Each row is a point on a tangle of strands that fork, close into loops and nearly touch. The rows are in no order.
In the rows, zero is written as 128.
Two points are linked if the straight distance between their rows is under 106. Some points are linked to none.
<536>: [ 91 135 142 172  64 107 115 148 196  76  99 175 145 161 117  97 115 131
  83 128 135  89 121 147 110 135 101]
<645>: [120 134 133 129  75 112 146 100 104 104 119 134  85 148  69 123 134  90
 132 125 135 120 158 142  94 100 118]
<393>: [133 181  87 121 130 148  92 168 161 157 111 119 188  78 138  93 161  81
 156 169  79 134 163 130 106 146  68]
<854>: [129 104 155 171 108 141 130 178 118 159 107 147 136 129 203 164  90 110
  64 139  95  85  79 147 101 105 193]
<707>: [126 118 102 123 119 117 122  97  98 101 142 121 118 178  69 107 152 116
 163 130 177 129 183 127 164 139  67]
<405>: [146 105 163 127 125 131 150 110 111 100 144 130  91 172 103 127 107 164
 131 146 184 122 103 113 148 134 153]
<860>: [127 152 145 139 115 131 128 101 132  93 104 156 113 194  94  99 139 130
 160 144 201  88 136 120 167 128 126]
<637>: [116 106 154 162 120 118 140 148 179  87 145 147 140 139 158 159 116 186
  51 124 150 111  85 115 132 132 144]
<806>: [138 148 118 132 110 141  96 206 148 158 105 124 209  92 194  86 141 127
  95 181  94 142 123 116 115 159 101]
<522>: [133  93 177  95 119 158 185  49  98  95 143 100  61 127 111 174  89 152
 183 124 183 158 126 123 127 114 174]
<892>: [133 122 134 140  91 137 104 212 107 188 100 127 178  93 211 117 108 104
  75 182  59 120 105 138  82 140 143]
<78>: [114  80 118 122 132 120 132  99 164 101 180 116 134 142 114 165 141 177
 100  70 173 159 119 116 172 145 116]
<70>: [148 118 146 145 166 146 145 179 101 150 140 122 132 108 197 142 114 174
  93 160 115 125  76 106 133 126 178]
<440>: [118  98 153 173  94 119 136 167 159 111 126 150 131 147 159 152 104 154
  39 146 124  97  83 133 103 127 148]
<367>: [111 147  90 112 177 158 119 100 152 127 124 138 144 134 110 146 175 126
 181  84 188 123 147  84 162 146 120]
<38>: [154 131 183 157 151 141 112 151  84 172  95 140 107 132 176 115  68 101
 136 136 103  70  90 160 133  87 206]
<653>: [145 144 132 115 153 136 137  96  91 114 117 138  98 174  92 105 130 124
 187 156 183 100 142 116 159 137 128]
<822>: [137 179 182 151 160 152 103 118 148 152  83 149 127 138 171 108 115 107
 168  95 144  79 107 128 175  84 194]
<323>: [144 108 161 156 126 137 133 168  78 174 106 140 103 138 178 137  66 105
 100 156  89  77  80 159 102 104 197]
<203>: [110  82 155 111  84 124 142  53 139  73 153 125 102 179  92 156 127 165
 139  88 216 149 142 119 163 125 128]
<441>: [111  78 127 144  84  90 126 136 149 119 177 109 121 129 106 150 122 152
  44 108 102 156 112 149 116 123 101]
<606>: [138  94 133  97 101  91 159  75  54 112 157  97  77 133  72 128 112 117
 145 119 122 168 177 157 112 117 101]
<7>: [126  84 114 125 148 122 147 124 144 126 198  88 128  87 145 195 132 181
  72  90 119 173  93 113 135 125 145]
<607>: [128 166 170 143 143 149 124 115 169 125  95 160 129 158 152 121 127 138
 144 110 171  89 103 115 172 104 179]
<534>: [120 127 112 102 133 110 149 109  89 139 138 113  88  87  88 151 114 100
 133 118  72 156 148 141  63 113 130]
<59>: [130  84 134 115  83  87 153  93  75 124 171  96  83 137  72 125 108 124
 100 120 107 166 150 161 112 118  97]
<233>: [129 148  94 132 118 129  91 162 141 144 133 116 166 113  93  80 149  86
 144 185  93 142 169 145 123 147  40]
<902>: [119 120 114 146 131 130 111 188 152 144 141 121 186  82 199 148 151 164
  62 140  95 159 100  96 113 139 130]
<349>: [120  80 127 127  72  85 135 108 124 118 176 104 106 143  79 131 128 135
  71  97 108 167 141 164 130 117  88]
<434>: [145 127 125 131 125 107 127 135  90 123 135 126 107 157  83  86 124 113
 137 175 123 125 144 135 121 138  90]
<490>: [121 140 108 110 198 163 135 118 153 142 139 130 144 115 142 158 159 155
 165  87 174 137 115  79 160 142 151]
<362>: [126 141 129 153 113 137 101 194 163 146 102 136 209  89 223 118 148 148
  72 148  97 136 108 107 115 148 137]
<545>: [121 113 105 129  90  98 121 110 105 102 151 119 122 173  57  89 148 107
 133 132 143 144 188 152 158 125  46]
<237>: [113  90 144 138 130 121 139 111 177  84 170 128 129 147 128 171 127 194
  77  91 177 143 102 110 158 138 135]
<462>: [139 171 103 147 129 141  94 168 180 130  96 142 197 130 157  83 161 117
 144 150 130 114 135 114 149 157  94]
<92>: [137  70 166  96 103 130 170  43  82  89 163  97  69 147  98 156  99 153
 174 118 188 168 140 132 141 124 143]
<94>: [148 104 148 134 115 113 142 125  91 114 147 125  86 158  92 113 107 144
 114 160 143 127 111 127 120 131 135]
<293>: [140 168 118 104 183 134 132 135 104 160 101 134 114  85 150 124 121 107
 169 135  79 113 124 129  98 117 160]
<396>: [140 118 158 142 145 147 155 143 131 129 141 124 108 120 158 164 110 163
  96 132 139 117  77 110 130 113 187]
<658>: [128 185 146 168  78 129 104 128 161 109  61 164 137 163 120  77 133  76
 143 139 134  59 137 158 139 108 124]
<786>: [104 125 123 126  61 101 138  83 130  86 134 128  99 148  64 132 148  99
 127  87 142 146 175 144 110  96  97]
<222>: [133 104 110 100 159 131 143  90 105 123 168 107 108 120  98 153 136 147
 161  97 154 161 136 111 145 146 126]
<338>: [112  87 104 101  89  95 143  75 129 121 178  99 121 143  89 141 149 138
 101  57 125 178 159 160 166 128  82]
<431>: [114 122 156 179  77 114 117 171 178 105  97 170 152 163 154 109 103 137
  62 147 125  78  98 148 108 137 127]
<790>: [140 136 109 134 126 119 106 164 124 138 132 120 145 134 101  80 142 108
 128 186 104 136 143 136 123 148  69]
<712>: [122 170  97 143 128 137 104 140 178 114 104 146 163 139 116  99 169 108
 152 126 142 114 147 115 144 145  91]
<686>: [140 181 130 156  94 136  95 156 162 145  67 145 158 130 145  80 135  69
 140 145  97  80 131 151 114 119 121]
<627>: [141 128 126 129 118 126 106 203 105 177 119 119 163  97 173  88 115 119
  98 205  73 132 114 131  92 148 110]
<43>: [120  90  74  94 170 114 114 124 114 166 180  96 152 121  97 119 152 132
 133 103 112 175 161 139 172 163  55]
<675>: [122 142 115 126 133 131 134 140 145 143 134 125 121  82 137 161 143 119
 109 103  92 139 109 113  82 113 151]
<6>: [ 85 127 113 130  98 116 121  94 194  77 142 146 132 142  95 150 160 143
 116  62 160 141 145 121 135 120 107]
<458>: [137 155  90 100 200 137 122 110  93 130 121 128 123 129 101 122 149 108
 198 143 132 118 166 117 140 155  97]
<886>: [121  70 120 138 111 101 135 134 144 123 195  95 129 102 135 180 120 172
  39 101 103 165  93 132 129 119 123]
<844>: [145 158 183 161 141 136  86 141 119 168  77 148 125 128 181 104  90  84
 153 107 112  67 107 154 146  77 196]
<165>: [127 113 119  79 142 100 161  71  65 120 149  99  80  94  79 157 113 118
 169 107  98 173 173 150  91 118 124]
<227>: [117 135 102  95 149 108 126 150  93 167 130 117 115  69 107 134 112  94
 131 159  38 155 146 147  55 123 110]
<342>: [127 129 122 129 114 119 127 163 103 162 114 129 111 110 120 121 110  89
 105 164  65 122 121 143  64 121 125]
<301>: [138  79 123  89 152 126 158  60  74 112 166  97  93 132  92 152 116 151
 184 102 169 166 151 127 152 148 123]
<457>: [143 127 135  83 189 135 170  86  79 117 127 117  76 112 106 150  93 148
 198 138 141 145 135 127 119 133 169]
<475>: [112 116 163 108 114 152 149  58 147  87 128 138 102 179  99 158 126 157
 166 107 226 129 130 101 166 120 152]
<147>: [112 159 135 164  72 118 118 132 172  93  84 166 129 165 103  89 134 102
 118 136 137  84 133 145 118 119 111]
<24>: [127 140 140 154 117 143 116 173 143 168  93 144 158  97 208 145 124 108
  88 123  81 103  91 131 101 107 179]
<56>: [108  74 129 115  97 117 136  66 152  84 170 123 121 173  98 152 139 173
 116  64 196 152 143 135 179 142 106]
<777>: [129 133 136 132  93 117 144 131  90 135 108 138  81 138  87 120 113  78
 120 151  98 105 134 146  70 108 135]
<277>: [128 186  99 118 130 145  99 170 152 169  93 123 176  68 163 104 151  76
 146 152  65 129 143 125  89 133 108]
<101>: [116 115 102 133 151 128 125 155 162 136 168 114 161  87 166 166 158 168
  82  99 114 171 103  93 126 133 129]
<403>: [150 169 119 108 188 142 135  96  78 123 100 140 105 159 103 107 130 110
 213 159 156  91 160 121 156 138 123]
<678>: [138 155  94  79 223 122 137 136  85 151 115 122 116  73 133 141 117 139
 183 149  79 147 142 127 102 142 146]
<757>: [150 133 124 126 178 136 129 183  96 163 129 124 145  93 197 120 120 159
 119 171  93 133  93 104 121 136 160]
<365>: [126 113 101 132 154 126 109 145 156 128 151 133 156 143 125 121 157 156
 124 116 159 145 120  96 158 160 100]
<156>: [140 130 177  96 164 166 185  77  97 120 119 115  67 124 127 158  78 149
 190 134 162 126 110 123 137 110 205]
<691>: [124 135  85 111 167 131 116 101  97 126 139 120 129 142  76 119 159 104
 185 128 152 129 186 123 152 150  65]
<50>: [123 160 142 163 100 147  91 168 175 161  67 149 188  94 218 126 129  93
  99  97  87  95 111 140 106 108 170]
<766>: [142 119 125  98 170 132 161 107  91 126 148 110  87 103 110 152 106 147
 158 129 123 150 120 120 112 130 161]
<512>: [146 172 140 118 166 141 130 122 109 150  98 140 107 120 140 112 123 104
 170 133 112  98 120 131 125 112 164]
<515>: [142 150 102 139 136 145  90 192 166 144 113 130 216 116 176  81 159 138
 123 170 123 138 130 103 147 169  89]
<230>: [ 93 119  94 111  73 101 132  79 146 106 153 114 123 131  72 137 166 103
 118  55 115 172 186 161 138 104  68]
<164>: [128 162 147 146 128 138 121 117 164 111  98 162 130 174 129 102 142 135
 145 129 181  87 113 116 171 125 144]
<408>: [134 140  94  95 210 131 126 166  94 164 141 116 149  76 166 130 133 155
 151 157  85 158 120 104 114 154 133]
<497>: [114 167  89 135 157 151 106 118 174 122 106 150 164 144 120 119 176 118
 173 104 176 109 144  95 167 147 104]
<61>: [134 173 129 154  87 145  87 171 180 154  64 144 195 101 184  94 134  82
 117 126  87  93 129 146 109 122 137]
<667>: [138 106 174 133 125 152 169 109 133 107 141 123  81 140 133 173  92 163
 112 131 164 119  82 115 136 113 189]

A piece is two or more points that can be reached from each other along the links. Count, over all rows, the pieces, the separate loops (a circle has one, a figure eight two, a Y none), the forks (points with three links) and the tips (points with one).
pieces | 4
loops | 2
forks | 2
tips | 6

A tip is a point with one link. Name the tips that can be reached along the links from each point below, in the order of the rows.
<686> | <545>, <475>
<434> | <277>, <512>
<777> | <892>, <490>

Name the points in between on the shortest way along the links from the first point to the second, in order.
<293> / <790> | <678> > <408> > <757> > <70> > <396> > <667> > <405> > <94> > <434>
<237> / <658> | <637> > <440> > <431> > <536> > <147>
<806> / <886> | <362> > <902> > <101> > <7>
<627> / <786> | <806> > <362> > <902> > <101> > <7> > <886> > <441> > <349> > <338> > <230>
<854> / <403> | <323> > <38> > <844> > <822> > <607> > <164> > <860> > <653>
